Each row is a point on a landscape with many peaks, with its height.
From any point a climber steps to the highest of the 2 points nearest to it. It stops when none of these is higher. Distance is the straight distance between rows; heights are no part of it.
gid h=62.4: [112 126 120 171 180 134 169  85 154 113 116 124  99 169 151 130  95  84
 137 139 152]
Fuzat h=41.7: [149 118 149  80 133 139 115 118 109 134  75 121 129 160 134 103  70 142
 105  91 120]
bati h=26.6: [144 107 114 100 134 122  88 158 153 130  86 119 155 111  85 118  81 167
 143 120  79]
dad h=43.6: [177 143 113 115 135 128 115 108 159 149  94 116 111 115 177  77 169 110
 138 163 177]
puzim h=51.7: [165 126 168 180 114 123 150 156  88 125 123 194 172 121 150  75 172 155
 119 132 133]
Nev h=42.0: [126  97 128 153 133 161 101  93 169 149 101 132 118  96 135  85 172 112
 159 131 155]
zufof h=55.3: [140  74 185 144 101 111 119 120 166 127 106 122 108 145 150 147 207 116
 130 132 199]
malov h=58.0: [172  97 188 105  93 101 128 152 148 135  98 126 120 163 150 131 197 125
 116 117 188]
Pari h=65.2: [128 114 171 144  99  87 155 191  78 106 150 152 151 161 157 140 174 139
  85 108 133]
fum h=53.1: [143 192 185  84  92 108 138 155 141 137 163 101 112 146 155 137 137 116
  93 119 164]
Nini h=17.9: [148 171 125  62 130 137 102 137  99 134 115 131 153 121  97  98 101 178
 133 122  68]
tume h=37.3: [155 186  50 107 164 115 189  80 100 127 123 127  98 147 111 110 128 110
 105 159 127]
Sizem h=20.4: [165  64 136 197  69 178 153 183  99  94  83 194 153 114  53 133  60 131
 144 117 140]
Mivo h=61.8: [150 162 169 107  99  85 163 185  86 128 144 132 150 166 177 117 169 134
  71 117 136]
Seget h=58.3: [182 185 158  84  83  75 118 184 106 141 152 131 163 163 183 140 146 129
 104 120 133]
fur h=43.8: [102  82  87 149 175 135 132 100 142 120 136 108  87 121 120 119 171 102
 154 144 133]
Rebos h=11.0: [115 110 161 185 115 154 152 163  58 120 164 196 140 123 103 114  97 145
 117  98 105]
bes h=34.7: [107 122  36 130 171 122 136  81 115 150 135 129 118 127 146 106 119 131
 142 164 103]
Kekug h=30.6: [ 62 147 180 136 107 153 120 147 113 144 194 131 134 109 115 180 130 128
 103  91 107]
lut h=22.2: [129 107 118 110 151 155  82 101 155 152  83 127 121 140 168 120  62 120
 143 115 156]
daz h=5.6: [ 96 194 140 180 141 117 138 102 153 131 175 166 145 118 161 149  87 104
 152 179 123]
Zire h=33.9: [ 95 196 153 124 127 110 119 138 138 142 196 110 118 104 130 140 161 133
 136 144 114]
zono h=10.3: [109  83 166 172 104 161 150 142  60 120 141 155 138 122 110 135 140 129
 106  85 103]
sobor h=41.0: [152 160  76 108 147  81 180  89 114 120 148 108  99 142 145 122 160  98
 105 181 135]
togig h=27.6: [125 168 113  94 154 139 112 111 154 114 146 118  98 118  82 110 131 128
 164 135  98]
kad h=32.9: [139  95  70  83 137 130  90 129 136 145  71 121 139 130 116 110  78 161
 128 129 116]
fisu h=23.1: [125  96 125 122 125 141  87 159 144 123 116 113 147  96  60 154  98 136
 164 113  93]
Vas h=7.9: [102  90 115 118 137 133  98 119  78 148 143 139 163 119 161 138 131 141
 123 127  71]
Mupo h=47.4: [149 116 151 146 103 103 135 155 105 140 130 159 181 117 156 113 185 154
 128 141 107]
falav h=55.7: [119 131  88 165 180 135 186  95 160  92  80 107 110 187 126 130  72  87
 146 100 134]
tevo h=10.9: [158 102 167 163 124 173 120 157 109 114  85 155 138 107  88  92 128 149
 143  63 106]
guso h=6.1: [ 95 149 130 155 153 106 109  95 129 139 169 147 150 126 180 150  97 118
 123 187 111]
vekil h=69.8: [136  99 139 112  95  72 128 174 103 140 138 149 159 180 187 161 189 152
 101 123 130]
zafif h=52.2: [127 102 163 155 125 117 135 104 186 109 105 129  84 144 130 130 179  88
 136 139 205]
fudob h=23.2: [124 133 111  90 132  95  89 154 154 118  92  98 161 123  79 131  47 152
 117 158 113]
lum h=53.0: [135 185 155 109 109  78 133 165 159 128 181 114 121 157 145 163 158 114
 126 148 163]
Depo h=18.6: [125  46  93 122 132 160  93 147 142 149  90  93 117 112 100 122 126 140
 152  88 122]
Duda h=38.8: [184 151  82 138 141 105 181 116 162 118 109 109 111 146 153 100 170  91
 143 168 173]
tavev h=50.9: [109 121 141 124 116  77 126 140 140 131 166 122 119 161 151 171 183 104
 131 156 155]
zefi h=52.0: [139 200 109 161 127  77 187 136 156  99 174 119 127 148 136 139 168 103
 154 166 134]
Dem h=33.2: [152 173  30  81 151 131 156  94 105 142 108 139  94 125  71 106 119 136
 133 158 111]
vazeg h=27.4: [ 95 102 166 138  97 168 121 168 100 116 156 125 151  98  48 156 121 143
 142  65  79]
kemam h=54.5: [119 108 178 137 113 129  85 166 154 115  98 115 150 135 108 184  33 121
 127 111 142]
luni h=36.5: [135 222  98 112 144 126 185 104 145 109 164 109  95 135  87 105 117 119
 138 134 110]
ruval h=9.6: [115 118 192 129  92 120 136 148 134 115 139 119 124 117 112 146 208 133
 108 101 147]
Vuzi h=61.5: [163 106 170 117 102 118 131 129 116 135  84 127 141 142 184 102 177 120
 104 112 170]
vala h=48.4: [129 146  71 139 174 108 168 124 166  96  91  99 117 177  80 123  50 119
 143 130 126]
pibiz h=51.4: [123 185 127 183 148 112 192 115 167 108 140 134 157 143 137 123 144  91
 156 153 139]
pige h=14.9: [133  24  97 141 118 171 106 170 123 144  57 110 147 112 113 109 104 144
 137  69 145]
gim h=32.3: [107  81 151 158 108 166  97 104 130 132 135 136 141  80 103 142 175 131
 154 130 100]
gez h=46.7: [136 108 163 108 137 132  97 140 137 121  97 121 132 161 138 153  45 146
 123  97 125]
kan h=20.9: [136  63 134 108 129 150  96 153 134 110 106 103 128 121  68 116 128 151
 151  70  98]
tedir h=55.6: [ 78 121 147  86 142 118 124 130  83 116 177 106 111 117 116 159 163 135
 108 107  91]
dutag h=12.1: [149  50 143 165 105 177 121 145 119 131  80 149 150 111 105 122 120 134
 145  71 131]
koto h=21.6: [123 178 116 103 144 104  94 145 169 124 119 116 143 127  93 132  32 153
 155 144 104]
tenim h=37.8: [125  59 159 155  80 120 129 131 110 143 104 152 168 135 170 152 182 136
 102 129 152]
lono h=41.9: [101 127  39 128 177 107 167  77 106 121 133 133 112 170 127 138  92 127
 118 152  98]
fev h=12.7: [134  90 144 176 124 149 135 183  71 114 122 173 155 119  99 118  50 145
 133  98  94]
supa h=48.2: [104  98 116 143 147 110 123 116 150 128 154 122 115 122 147 143 175 105
 146 164 147]
rav h=44.7: [160 151  82  94 122  87 131 117 127 138 140 112 122 139 165 117 177 115
 111 197 137]
tet h=54.8: [164 204 160 102  95  96 111 148 131 144 161 137 158 133 200 134 123 117
 110 164 134]
gigo h=9.2: [131  87 188 177  90 169 138 110 138 131  78 162 143 113 141 113 165 135
 112 105 151]
bezu h=24.0: [118 115 108 123 164 143 104  99 149 140 112 130 106 131 133 117 100 120
 149 141 129]
Ger h=16.1: [160  60 134 182 104 144 140 209  98 107  90 171 171 107  97 123  43 137
 130 123 132]
Zofa h=30.7: [ 86  73 106 132 138 122 106 107 123 151 116 103 115 137 195 122 167 121
 109 139 172]
keki h=35.8: [119 178 163  90 128 130 112 130 112 136 162 129 133  96 123 108 151 145
 131 124  99]
Rola h=48.6: [195 194  90  78 103  71 137 147 129 126 170 116 115 144 150 139 159 119
 118 170 137]
Tana h=28.5: [ 99  69 142 123 145 136 107 106 107 136 114 110 105 139 148 145 143 115
 119 114 136]
fima h=23.7: [142  90 146 187  64 191 153 167  79  93 119 180 139 110  34 150  86 141
 144  95 121]
gela h=28.2: [101 112 181 102 137 136 132 137  98 111 132 111 120 152 121 154 116 134
 104  65 117]
vuz h=57.9: [124 177 106 118 131  63 178 154 142  97 205  98 106 148 120 150 178 118
 129 153 128]
gede h=37.6: [211 173  47 118 127  69 194 113 132 124 121 109 109 144 152 125 155 103
 107 178 161]
zitip h=22.6: [ 98  97  40 138 166 144 100  94 135 173 129 122 125  95 174  93 132 147
 154 149 139]
Rom h=35.5: [113  46 137 172  84 130 121 119 148 150 114 138 138 132 163 183 184 118
 117 165 175]
gofez h=25.8: [127 162 119 149 161 126 127  88 153 119 136 120 114 125 117 108 124 103
 152 149 126]
sabeg h=32.0: [ 64 166 153 152 142 136 114 121 144 128 206 129 114  98 102 164 121 118
 126 129 106]
vona h=9.8: [150 115 180 153 112 178 115 110 148 124  79 169 140  81 104 107 149 148
 146  85 141]
bogit h=42.9: [121  88  57  82 142 139 100  98 110 164  86 107 107 141 144 109 105 160
 113 124 142]
Vit h=44.0: [134 216 162  93 130 149 104 122 135 145 144 136 133 102 136 114  72 148
 145 105 105]
logu h=46.2: [122  99  82 101 172 124 134  90 131 126 120  93  80 133 125  93 162 127
 128 138 139]
vuda h=25.9: [115 115 169 174  65 195 146 169 107 106 146 154 133  97  44 162 107 145
 131  75 102]
tarel h=19.9: [149 202  96  70 127 128 104 129 142 136 135 138 130 124  87 107  62 161
 132 136  86]
lezi h=6.9: [ 96 135 114 109 137 109 104 104  98 150 155 138 155 112 189 128 134 134
 111 177  89]
sotog h=14.1: [100  78  37 127 149 158  70 106 119 160 110 121 145 105 169 134  89 144
 150 145 114]
zirus h=59.1: [104 159 127  65 127  94 120 137  93 118 186 101 135 129 135 137 174 145
  81 140  91]
pog h=62.5: [108 103  27  77 156 132 140  89 120 148  95 103  77 142 123 100 138 151
 108 128 161]
simit h=49.8: [144 229 159 102 115 130 122 125 129 146 155 129 141 105 163 110  96 124
 108 146 127]
pabun h=56.6: [114 133 130 209 159 134 178  93 166 107 119 147 131 142 150 139 134  75
 154 150 144]
melu h=29.7: [111 105 162 148  95 184 100 119 129 124 137 153 152  88  84 151 127 139
 145  90  92]
Gub h=61.9: [161 226 150  81 118 111 157 121 138 113 161  91  79 129 140 124 132 109
  86 137 167]
Vupo h=42.1: [141 184  89 124 157 131 191 106 156  88 122 103 119 156  67 120  87 131
 159 111 100]
rege h=40.2: [162 141 149  77 140 135 109 104 131 139  99  95 113 124 154  84 153 117
 115 136 158]
samul h=47.3: [ 82 156  86 129 171 107 158  89  97 106 179 118 103 149 120 138 125 122
 126 162  97]
Kip h=54.1: [105 176 140 172 158 138 126 150 193 107 150 135 123 139 106 150  27 112
 159 123 125]
kek h=64.0: [117 189 112  70 127  70 141 152 119 115 204 105 109 123 131 147 172 133
 105 170 120]
Tiku h=29.9: [148 157  64  71 161 133 127 114 144 129 120 119  86 114  52  94 114 140
 153 145  94]
Boneg h=41.8: [134  71 134 173 104 144 137 137  97 155 100 161 175 106 170  99 172 139
 115 123 131]
fif h=27.5: [110  95 188 140 126 163 112 104 113 123 112 121 129 135 132 148 127 128
 109  88 134]
guvu h=9.7: [112  71 177 157 104 130 148 134  82 108 138 133 131 115 107 135 196 130
 108 111 119]
Mego h=56.5: [162 125 189 150 102 124 153 147 117 131  91 153 153 125 144  63 170 137
 111 104 149]
zit h=52.3: [ 73 126 112 113 162 116 114 114 107 116 174 104  93 140 109 153 129 129
 119 137  97]
Fumu h=19.8: [110  79 122 145 140 178  79 103 138 162  82 149 149 117 175 134  92 125
 143 114 141]
zam h=38.9: [117 182 176 125 118 162 100 133 152 135 134 146 147  89 112 114 127 144
 155 107 110]
Saka h=33.5: [ 97  64 132 181 121 128 117  97 143 153 119 124 126 134 190 158 142  95
 116 157 183]
geson h=29.3: [ 81 133 175 118 116 141 136 169  89 132 175 122 128 136 119 154  92 138
  90  62  92]
tubu h=37.7: [168 145 139  59 143 150 114 106 125 137  72 113 105 135 124  85 116 150
 114  89 128]
sefir h=36.2: [110  77 111 184 122 175  94  98 163 141 120 138 118  79 105 127 178  98
 169 143 140]
vusos h=9.9: [118  84  85 119 140 130  81 125 111 151 122 136 161 112 138 153  74 159
 149 140  78]
kozak h=67.7: [ 98 156 160 141 127 139  95 141 165 114 129 129 144 124 123 187  20 127
 154 115 134]
digoz h=52.5: [201 195 113  90 108  74 165 144 129 113 164  96  87 151 142 144 135 103
  83 156 178]
Kun h=48.0: [148 136 130 150 138 134 124  99 186 128 108 123  94 113 142  92 173  90
 151 155 178]

Call two points neighbours if one is among the 2 nearest of the other. Go from one point of each pair to the other, from neighbour to neighbour, staying as high as possible. Name the lowest point that can't be avoided.
kek / Vuzi -> togig
gid / kek -> pibiz
vekil / gid -> fif
Kun / pog -> gede
kozak / Vuzi -> tubu
Gub / pog -> fur
